Each scene shows the same named points in several views. A view is turned or mirrored, and shifted as a whole, has a little noise and may leave points out.

Scene 1
View 1
k940: [  3  -9  -3   7 -13   9   7   1  -7   3   1   7   3 -12  -5   6 -10  -1
  -1   2   2  15   3   8   3   8   9  -1  12  14   4   7  13  -4  10  18
  -6   9  16   0   2  -5   2   7  -6   1   8   2   0  -4  -2   1   0   0
 -11  -6 -12  10]
k277: [ -3  -8   3   9 -10   2  -4  -5  -5   4   7  11  -3  -5  -7  11 -12   2
  -2   3  -7   8   5   2  10  -1  17   7   9  19  13   5  13  -6   3  20
  -1  -2  -3   0   0  -5   5   4  19 -10   0   6   8  -7  10  -4   1   5
 -19 -15  -5  14]
k495: [ 10  -8  -5   8 -10  11  13   3 -10  -2  -5   0   7 -15  -4   5  -9  -7
   2   1   7  19  -1   9   1   8   4  -8  17  13  -2   6  13   5   5  13
 -10  17  19   1   7  -6   4  11 -18   7  10   0  -4  -5  -5  -2   1  -2
  -6  -7 -17   9]
k296: [ -2  -2  -9  -7   1   3   5  -8 -22   1  -5  -5 -16   0   9  18   0 -12
   8   7  -4  15  -9  10  18  -6  -8   2  15  20  -3  12  22  12 -13 -10
 -18  14  -3   4  19   1  14  25 -15  -1  -2  -6   8  -7   0  -8  18 -18
  -4 -26  -1  31]
k726: [  2  -2  -3   6  -7   4   7  -1  -7   1   0  -4   5 -10  -5  12  -7  -2
   3   3  -5  13  -3   1   6   3  10  -5   8  17   4   7  15   0   2  11
  -3   9   2  -4   3  -5   1   8  -2   3   2   6   6  -6   5  -6   3   2
 -13 -15 -14  10]
k195: [ 11  -3  -2  15 -13  10  14   6   0  -2  -2  -3  21 -21 -12   5 -12   0
  -1  -1   4  16   2   0  -6  11  15 -13   8  14   4   4  12  -2  12  23
   1  13  19  -6  -4  -9  -5   1  -6   9   8  10  -2  -4   2  -2  -7  10
 -12  -3 -25  -4]
k964: [ 10  -8   3  21  -3  10   6  -4 -13  -8  -4   9   4 -10  -9   4 -17  -9
   2  -2   3  15   3   3   4  -3  12  -9  19  19   4  -4   7  11  -9  17
  -4  14   1   8  11 -12   9   8  10  -6   1   1   5 -14  11 -10  -2   8
 -12 -13 -13  12]
k551: [  4   0  -1  11  -9   4   9   2  -3  -1   1  -6  12 -13  -7  12  -8   1
   1   2  -4  11  -2  -2   3   6  13  -7   5  16   6   6  14  -2   4  15
   1  10   3  -7  -1  -7  -2   6   0   5   2  10   5  -5   6  -6  -1   7
 -15 -14 -19   4]
k544: [ -3  -2  -3  -1  -8   2   2  -4  -9   4   3  -1  -5  -5   0  15  -6  -1
   2   6  -7  11  -2   3  12   1   6   3   8  18   6  11  19  -2   2   8
  -7   5  -1  -3   5  -2   4  11  -1  -2   1   4   8  -3   3  -4   7  -5
 -13 -19  -8  18]
k68: [ -2  -5  -4   2  -5   3   0  -7 -13   1   0   2  -8  -3   0  15  -7  -6
   3   4  -6  11  -2   4  14  -4   6   3  11  20   5   8  17   2  -4   6
  -9   6  -4   1   9  -4   9  14   3  -5  -1   0   8  -7   5  -6   9  -4
 -11 -21  -5  21]
k620: [ 15 -10  -1  19 -11  16  14   4  -7  -4  -4   7  14 -20 -10  -1 -15  -6
   0  -4  10  20   4   7  -6   9  11 -13  18  12   1   0   8   5   7  23
  -5  17  23   3   5 -11   1   5 -10   5  11   2  -5  -8   0  -2  -5   7
  -9  -1 -21   3]
k334: [-10   5  -9 -14  -9  -5   4  -2  -8   8   4 -16  -6  -2   5  25   3   3
   4   9 -14  10  -9   1  16   3   3   5  -2  20   4  17  26  -7   3  -4
  -7   5  -5 -13   1   3   0  15 -12   6  -2   7  11   2  -1  -3  13 -11
 -12 -26  -8  19]
k101: [  9   1  -3  14  -5   7  14   3  -8  -6  -6 -10  15 -16  -6  10 -10  -5
   4   0   2  15  -3  -2   1   4   9 -15  10  16   0   1  13   8  -2  10
  -2  16   5  -4   4  -9   0   8  -5   8   2   6   3  -9   6 -10  -1   7
 -10 -13 -22   4]
k145: [-12  -2  -2  -6  -5  -4  -9 -10 -12   7   7   2 -16   4   3  21  -3   0
   3   9 -16   7  -4   2  21  -5   7  12   5  23  10  12  22  -5  -4   2
  -6  -2 -16  -3   5  -1   7  13  11  -9  -6   3  16  -5   9  -6  14  -6
 -16 -28   3  27]
k3: [  5  -8   0  12 -11  10   7   0  -5   0   1   8   6 -13  -8   6 -12  -2
  -1   1   1  14   4   5   2   6  14  -4  13  15   6   5  11  -2   7  21
  -4   8  11   1   2  -7   4   4   2  -2   6   4   1  -7   4  -3  -2   6
 -14  -8 -13   8]
k531: [  9  -2  -6  10 -18  11  18   9   3   2   0  -7  22 -23 -10   7 -10   5
  -1   1   4  17   1   1  -7  17  15 -13   4   9   2   7  13  -7  20  23
   1  14  25 -10  -7  -7  -8   0 -16  14  12  11  -5   1  -6   2  -9   7
 -12  -2 -26  -6]
k767: [  5  -3  -1  10  -6   6   8  -1  -8  -2  -2  -1   6 -10  -6  10  -9  -3
   2   1  -1  13  -1   1   5   2  10  -7   9  17   5   3  13   3   0  13
  -2  11   2  -1   5  -7   3   8   1   1   2   5   5  -8   7  -6   1   3
 -12 -15 -14   9]
k861: [  4   3  -6   4  -2   4  13  -1 -13  -4  -8 -15   7 -12   0  15  -4  -7
   7   3  -3  15  -8  -1   7   0   2 -11   8  18  -2   5  18  10  -7   1
  -7  16   0  -5   8  -5   3  15 -11   8   0   4   7  -7   4  -9   7  -2
  -7 -21 -17  12]
k540: [  9  -5   2  19  -7   8   9   1  -5  -5  -3   3  12 -14 -10   5 -14  -4
   1   0   1  15   2   0   1   2  14 -10  12  17   5  -1  10   4   1  19
   0  12   6   1   4 -10   2   5   4   0   3   6   3 -10   8  -7  -3  10
 -14 -10 -18   5]
k938: [ -3  -7  -5  -5 -17   5   2  -2  -5   9   8   6  -3  -9  -2  13  -6   4
  -2   5  -5  13   2   7   8   7   9   8   6  14   7  14  19 -12  15  15
  -7   3  13  -4  -1   0   2   8  -7  -1   6   3   2   1  -4   3   3  -4
 -14 -11  -7  13]
k602: [  3 -14  -5  -2  -8  11   3  -6 -18   3  -1  15 -15  -4   2   6  -8 -11
   3   3   4  19   1  18  11   0  -3   6  24  15   0   9  16   6  -1   8
 -19  12  14  12  15  -3  16  17 -14  -6   6 -10  -1  -6  -6   0   9 -15
  -4 -11   0  26]
View 2
k540: [-17   4 -10   9  -5  12   2   9  -4  11  -1   1 -11 -16  14 -23   2   6
 -12   0  -7   1 -17  -9  14   6 -11   4  -2   3  16  -2   0   3  17   4
 -12   3  -2  -1   0   2   3  11  -2 -11  -5  -3   2  -3  -2 -14  -1  -6
  -1   2 -14   4]
k334: [ -6  12   5 -14   9   0  -9   5 -18 -13 -11  -9  14 -15  10 -45   8  17
  -1  10  -8   4 -14   0   1   1 -24 -12  -1   2 -10  11  19   3  -8  21
  10 -11   1 -13   7 -10  -7  11 -13  -2   1   3   2   4  -3 -13 -13   0
   7  16 -16  13]
k861: [ -8   4  -8  -8  -1  10  -3   7  -9  -2 -12  -4  -2 -18  14 -22   9  13
   2  -2  -5   3 -23  -5  11   7 -12  -8  -1   6   9   5   9   5  -8   9
   6   6  -1  -8   2 -10  -3   5 -15  -8  -3  -7   7   1  -5 -18  -4   1
   2   6 -19   9]
k296: [  6   3  -6 -15   5   8   5   1  -3  -7  -5 -10   6 -13   9 -32  16  11
  18   1  -7   5 -11  -1  10  19 -21 -13   7   2  -3  17  11  -6 -31  22
  12  -1   5  -4  15 -11 -20  14  -6  -5   4 -10   8   1   6 -25 -14  13
  12   5 -23  13]
k195: [-20   4  -6  18  -1  13   4  15 -12  10 -13   4  -7 -17  12 -22  -2   6
 -19   2  -7  -2 -22  -9  11   0  -9   2  -3   0  16   2   2  11  26  -3
 -10   5  -8  -1  -4  -3  18  14  -7 -10  -6  -2   2   3 -14 -15   5  -9
 -11  10 -11   0]
k145: [ -7  15  -1 -16   1   1  -9  -3  -9  -8  10 -10   5 -12  12 -48  10  15
   0  12 -11   7  -4  -4   4   7 -27  -3  -1   3  -8   3  11  -9  -5  31
  -1 -13   9  -9  11   2 -25  13   1  -1   2   6   0  -7  10  -8 -18   0
  17   7 -15  14]
k602: [  3   1  -6  11   5  13  21   7   4   6  -2  -4   1 -10   4 -34  12   2
   9   2 -10   0  -1  -3  13  21 -21  -3  11  -6   0  19   0  -8 -14  14
   0  -2   2   7  16  -5  -9  30   7  -7   4  -9   6   1   6 -29 -11  10
   4   8 -19   7]
k544: [ -9  10  -2  -3   3   6  -2   4  -9  -2  -1  -5   3 -14  10 -39   7  11
  -3   7  -9   3 -10  -5   6   7 -21  -4   0   1   0   7   9  -1   0  18
  -2  -6   1  -6   7  -2  -9  14  -3  -5   1   1   2  -1   1 -14 -10  -1
   6   9 -14  10]
k495: [ -7   0  -6  15   3  14  14  13  -4   8 -14   0  -2 -14   9 -23   5   4
  -3  -1  -7  -2 -16  -6  14  10 -12  -4   4  -3  12  12   1   4   2   1
  -2   5  -6   2   5  -8   9  20  -5 -11  -2  -9   7   5  -7 -25  -1   1
  -7   9 -17   4]
k68: [ -7   7  -4  -5   0   8   0   2  -4   0   3  -6   0 -13  12 -36  10  10
   1   5 -10   3  -8  -5   9  11 -20  -2   2   3   0   4   7  -5  -4  19
  -1  -5   4  -4   9  -2 -15  15  -1  -6   1  -1   4  -4   6 -13 -12   2
  10   6 -16  10]
k101: [-15   3 -10   2  -4  12  -2   9  -8   6 -11   0  -8 -17  15 -19   4  10
  -8  -2  -5   1 -24  -8  14   6  -9  -1  -2   5  15   1   3   7   6   2
  -3   8  -3  -4  -1  -6   6   6 -12 -11  -4  -7   5   0  -8 -16   2  -3
  -3   5 -16   5]
k940: [-10   6  -3  15   3  11   9  10  -6   7  -6   0  -1 -13   7 -32   2   4
 -10   5 -10  -1 -10  -6  10   7 -16   1   2  -3   5   9   2   2  11   7
  -8  -2  -3   3   6  -2   5  23   0  -8  -1  -3   2   2  -5 -18  -3  -2
  -5  11 -13   2]
k551: [-18   8  -4   2  -2   9  -5   8 -12   3  -7  -1  -4 -16  14 -29   1  10
 -14   4  -7   1 -20  -7  10   0 -14   0  -5   3  10   0   7   6  16   6
  -6   1  -3  -6   0  -2   4   9  -8  -8  -4   1   1   0  -6 -12  -2  -7
  -2   8 -12   5]
k938: [-12  11   4  11   8   7   6   9 -13   0  -6  -2   8 -11   5 -45   3   8
 -11  12 -11   0  -6  -4   4   4 -21  -1   3  -6  -5  12   8   1  11  14
  -5 -11  -1  -2   9  -3   3  25   1  -3   1   4  -1   2  -4 -17  -8  -3
  -2  18 -11   7]
k531: [-19   5   1  22   4  11   6  19 -16   8 -23   4   1 -16   9 -26  -4   6
 -22   4  -6  -3 -23  -6  10  -5 -10  -1  -3  -2  13   7   4  16  27  -6
  -7   3 -11  -3  -4  -8  28  17  -9 -10  -5  -1   2   9 -19 -18   6  -9
 -17  17  -9   0]
k964: [-14   2 -17   6  -9  14   5   5   3  13   7   1 -17 -15  14 -19   6   4
  -4  -2  -8   2 -14 -10  17  14 -11   7   0   4  18  -3  -4  -5   9   7
 -13   7   1   2   4   3  -8  12   2 -11  -3  -7   5  -9   6 -15  -4   0
   3  -3 -16   4]
View 3
k277: [  4  20   0   1  12  -7  12 -15  14  -4  -7  23  -4 -16  -4   0   4  14
  12   0   6   0 -24  17  -2 -10   1   0  -4  -3  -9 -14 -17  12  -1  -8
  -1   9   5  -3   0  -3   2  11   0  -3  22  11   6   2  -9  10  -2   3
  12   3  -3  -5]
k940: [-12   6  -1   6  17  -4   9 -11   2   1 -10  19  -5  -9  -7  15   1   2
   5   1   4  -5 -15   5  -3  -2  -1   0 -10   1  -6   0 -15   6  -4  -2
 -14   3   1  -9  -7  -1   5 -12   6  -8  19   4   0   7  -7   8  -5   1
  -1  -3 -10  -3]
k620: [-23   7   7  14  17 -10   8  -9  10  -5   4  14  -3 -14 -15  10  10   4
 -10   5  -5 -10 -13  -2 -11   3  -1   4  -7   7 -10  -1 -20  14  -4  -2
 -25   0   0  -5 -15   2  11 -26   4 -18  16   8   0   9  -2   1  -9  -6
 -10  -2 -12 -11]
k495: [-19   5   5  10  19  -3   7 -10  -3  -4  -6  17  -3  -6 -11  18   3   1
  -3   1   1 -11 -13  -4  -6   1  -3   1 -11   0  -5   1 -12   7  -7   1
 -25   3   2  -9 -15   1   8 -23   5 -11  17   9  -4   6   2   7  -6  -7
  -9  -4 -13  -9]
k551: [ -6  11   3  -1  11  -5   0  -5   8  -8   1  16  -2  -7  -4   5   4   9
   3  -1  14  -6 -17   8  -9 -11  -2   3  -6  -4 -15  -6 -11  14  -8  -5
 -14  10   1   8 -10   2   4  -9   3 -10  17  15   2   9  -9   8 -10  -3
   3   0 -12 -14]
k3: [-11  12   2   7  15  -9  10 -11  10  -4  -2  18  -3 -14  -9   6   6   8
   1   3   2  -4 -18   7  -7  -4   0   2  -5   2  -9  -6 -17  12  -3  -5
 -14   3   1  -4  -7  -1   6 -10   2 -11  19  10   2   7  -8   5  -6  -1
   1  -1  -8  -8]
k602: [-10  11   3  13  25   1  22 -22 -10  -1 -23  24  -6  -6 -10  23  -3   1
   7  -1  -5 -12 -19  -2   9   4  -2  -5 -13  -5   8  -5 -14  -2   1   4
 -19   4   6 -28  -9  -5   6  -5   1   1  23   5  -6  -6  11  12   7  -6
  -4  -6  -6   0]
k544: [  2  13   1  -1  16   1   8 -13  -4  -5 -14  22  -4  -2  -1  13  -4   6
  13  -5  14  -6 -21   9   2 -12  -3  -2 -10  -9  -5  -6  -9   6  -5  -2
 -10  13   4  -5  -6  -2   2   2   3   1  21  11   1   1  -2  13  -2  -2
   6  -1  -8  -6]
k68: [  3  18   4   1  16   2  12 -17  -3  -7 -14  23  -4  -3  -2  12  -2   9
  12  -4  10 -10 -23   9   6  -9  -2  -2  -9 -11  -2 -13  -9   6  -3  -2
 -11  14   7  -7  -6  -4   3   7  -1   4  22  15   0  -4   3  15   2  -5
   4  -2  -6  -8]
k195: [-19   4   2   5  12 -10  -2  -2  13  -4   7  13  -2 -11 -10   6  10   6
  -6   4   7  -5 -12   4 -18  -5  -1   5  -4   5 -16   2 -14  16  -9  -5
 -19   2  -2   8 -12   4   7 -25   7 -18  14   9   2  16 -13   2 -15  -1
  -3  -1 -14 -13]
k334: [  7   6  -3 -10  13   9  -3  -5 -17  -2 -21  23  -3  10   8  21 -12   3
  21  -9  29  -6 -17  10   2 -18  -5  -5 -14 -15  -7  -1   1   0 -12   0
  -8  19   4   2  -5  -1  -3   2   7   7  20  11  -3   3  -7  18  -5  -1
   8  -4 -14  -4]
k767: [ -6  14   6   4  14  -3   5 -10   5  -8  -2  20  -2  -8  -6   6   4  10
   3   0   9  -9 -20   6  -5  -8  -2   2  -6  -5  -9  -9 -12  13  -6  -4
 -17   9   4   1 -10   0   5  -6   0  -7  18  16   1   5  -2   8  -6  -6
   2  -1 -10 -13]
k540: [-12  16   7   7  12  -9   6 -10  14  -9   5  17  -2 -14 -10   3  10  12
  -3   2   4  -9 -19   6  -8  -5  -1   3  -3  -1 -11 -11 -16  17  -5  -5
 -18   6   4   3 -11   1   8 -10   0 -12  17  17   0   6  -3   5  -7  -5
   0   0  -9 -15]
k145: [ 15  21   1  -6  14   5  11 -17  -5  -6 -22  27  -3  -2   5  10  -8  12
  24  -8  20  -5 -27  16   9 -17  -1  -5  -9 -16  -1 -16  -6   4  -4  -4
   0  20   9  -5   0  -5  -2  21  -1  11  24  16   0  -6   0  18   3   0
  15   0  -3  -4]
k861: [ -7  12  10   0  15   4  -1  -9  -9 -14  -5  19  -1   4  -3  16  -2   6
   2  -6  18 -16 -18   0  -3 -10  -6   0 -11 -12  -6  -8  -1   9 -12   0
 -24  15   6   4 -17   2   5 -10   1  -3  16  21  -4   3   7  13  -7 -13
  -4  -4 -15 -17]
k938: [ -4   5  -8   1  16  -3   8  -9   0   5 -14  20  -5  -6  -1  15  -3   2
  14   0  10   0 -14  10  -2  -7  -1  -1 -10   0  -7   3 -13   3  -4  -2
  -5   6   0  -9  -2  -2   1  -6   8  -4  21   0   2   7 -14   9  -4   6
   6  -2  -9   0]
k726: [ -4  12   5   0  12  -2   3  -9   2  -8  -5  19  -2  -5  -5  10   2   8
   6  -2  13  -8 -18   7  -5 -10  -2   1  -7  -5  -9  -8  -9  12  -7  -3
 -15  11   4   2  -9   1   4  -6   2  -5  18  14   0   6  -4  10  -7  -4
   3  -1 -12 -11]
View 4
k964: [-16  22   9 -12 -13  17 -10  30  -5   2  -1   7  -2  -7 -13   7  12  -7
   0  -9  -8  -2   0 -10  17  14   6  10  -2  12   2 -17   4  10   6  10
   9 -21  -2 -11  -7   2 -18 -16  -3   8 -26  -5  21  -8   5  -1  20  -5
 -26   4   1  -3]
k334: [-16   9   5   3  -7  -4 -13   3  -4  -9  -5   4   7 -10   6   0  -3   5
  -6  -1  -7  14  16   2   0 -17  -7  16  15  -3   1  -3   3  -2   5  -2
 -12  -7  -1   7  -6   4 -28 -22   6  17  -5  -1 -13  19   4   0  -6   4
  -4  10  -5   2]
k602: [  2  17   1  -5 -18   8 -16  26   2  14  -6 -12   6   2  -9   2  14  -1
  -5  -9  -5   0  14  -3   4  -2  -6  13  -3   6   6 -16   3  -2  21  -4
   0 -25  -7  10 -21   2 -19 -18   9  -4 -11 -10  -5  10   5   3  18   3
 -38   5  12   2]
k68: [-13  16   4  -2 -11  10 -15  24  -2  -3  -5   0   4  -6  -1   4  10  -1
  -3  -9  -9   9  16  -6   7  -6  -1  13   5   7  -3 -14   4   4   9   5
   1 -14  -2   4  -7   3 -25 -23   5  11 -14  -8   3   9   6  -1   7   4
 -17   6   0   0]
k3: [ -8  17   1 -16 -14  16 -11  10  -4   6  -2   2   3  -8 -14   9   3   1
   3  -2  -5  -4  -3 -11  12   7   4   9   7   7   1 -11   3   6   5   2
  -1 -17   0 -11  -4   0 -23  -9   0  11 -21  -5   9  -7  -8   5  12  -7
 -23   3   1   5]
k277: [-11  13  -4 -11 -11  21 -14  17  -1  -2  -8  -1   7  -8  -6  11  11   0
   6  -8  -8   7  10 -18   6  -1   6   8  10  12 -14 -18   5   9  -2   7
   3 -12   5  -6   4   3 -31 -17   3  22 -21 -12  12  -1  -7   4   9  -1
 -12   2  -4   7]
k195: [-12  17   5 -22 -14  12  -6  -3  -8   5   2  10  -2 -11 -19   8 -10   0
   2   5  -3  -9 -19  -9  18  12   4  11   9   3  11  -1   1   6   0  -1
  -7 -17   1 -21  -5   0 -19  -2  -6  12 -24   4   9 -15  -9   7  11 -13
 -21   5  -1   5]
k551: [-17  15   7 -13 -10   9 -10   7  -8  -3   0  11  -1 -13  -9   6  -3   0
   1   1  -7   0  -5  -8  13   4   2  11   9   3   4  -5   3   6   0   4
  -4 -11   1 -13  -2   1 -23 -11  -4  16 -20   1   9  -6  -3   2   6  -7
 -12   6  -5   2]
k101: [-20  20  12 -11 -12   5  -7  14 -10  -2   4  15  -5 -12 -11   4  -4  -4
  -4   0  -8  -3  -8  -2  18   9   0  14   3   2  12  -4   2   6   4   5
  -2 -16  -4 -15  -9   1 -15 -12  -6   9 -21   5  11  -6   4   0  10  -8
 -18   8  -2  -3]
k540: [-15  19   7 -16 -12  16  -8  16  -7   1   2   9  -2 -10 -14   8   2  -4
   1  -2  -8  -4  -6 -10  17  10   6  10   4   8   4  -9   3   9   2   7
   2 -17   0 -15  -4   0 -20 -11  -4  12 -24  -2  16 -11  -2   3  15  -9
 -20   4  -1   0]
k861: [-22  20  16  -2 -11  -3  -9  17  -9  -6   2  13  -2 -12  -5   0  -2  -4
  -8  -2  -9   5   2   5  14   0  -3  17   4   0  13  -3   1   1   8   5
  -3 -13  -5  -5 -13   2 -15 -19  -1   8 -15   5   3   6  12  -3   6  -3
 -17  11  -3  -6]
k767: [-16  18   7 -10 -12  10 -10  16  -6  -1  -1   7   0 -10  -9   5   4  -1
   0  -4  -7   1   0  -7  12   4   2  12   5   5   4  -9   3   6   3   5
   0 -15  -1  -9  -5   1 -21 -14  -2  13 -20  -1   9  -3   0   1  10  -5
 -18   7  -2   1]
k544: [-13  14   2  -4 -10   6 -13  14  -3  -2  -6   1   5  -8  -2   4   5   2
  -2  -4  -7   8  12  -6   4  -6  -1  13   9   4  -3 -11   4   3   6   2
  -3 -13   0   1  -6   3 -26 -20   4  14 -13  -6   0   9   1   2   5   1
 -14   6  -2   2]
k296: [-14  17  10   9 -12  -4 -15  32  -2  -3  -4  -1   4  -3   4  -4  11  -3
 -13 -11  -9  12  24   8   4 -12 -10  18   0   0   7 -12   3  -4  20   2
  -2 -17 -10  16 -21   4 -18 -28   9  -1  -6  -4  -8  23  19  -5   8   9
 -24  11   5  -8]
k531: [ -8  15   3 -24 -14   8  -7 -14  -9   8   3   9  -1 -11 -20   6 -17   5
   2  11  -2 -12 -23  -6  17  11   1  12  12  -2  16   3   0   3   1  -7
 -14 -16   2 -21  -6   0 -19   3  -6  12 -21   7   1 -14 -14   9   7 -17
 -20   6   1  10]
k620: [ -7  20   6 -22 -17  13  -8  10  -6  12   3   5  -3  -7 -23   7  -2  -1
   0   2  -3 -13 -17  -7  20  16   3  10   1   6  13  -7   0   6   9  -2
  -2 -24  -3 -17 -12   0 -14  -3  -4   2 -23   1  10 -14  -5   6  20 -13
 -33   4   5   3]
k726: [-16  16   6  -9 -12   7 -10  11  -6  -3  -2   8   1 -10  -7   5   0  -1
  -2  -2  -8   4   2  -5  11   1   1  12   8   4   3  -8   4   4   3   3
  -4 -14   0  -8  -5   2 -22 -15  -1  14 -18  -1   5   0   0   2   7  -5
 -15   7  -3   1]
k940: [ -3  15   0 -15 -15  12 -12   6  -3   9  -4  -1   4  -5 -13   7   1   2
   1  -2  -4  -4  -2  -9  11   4   1  11   6   5   4  -9   3   3   8  -3
  -6 -19  -1  -6  -8   1 -23  -8   1   8 -19  -4   3  -4  -7   6  12  -6
 -25   4   3   7]

Which points are out of place in each view (at most two, in the order of its rows)? Write - if all are in place.
view 1 => -
view 2 => -
view 3 => k940
view 4 => -
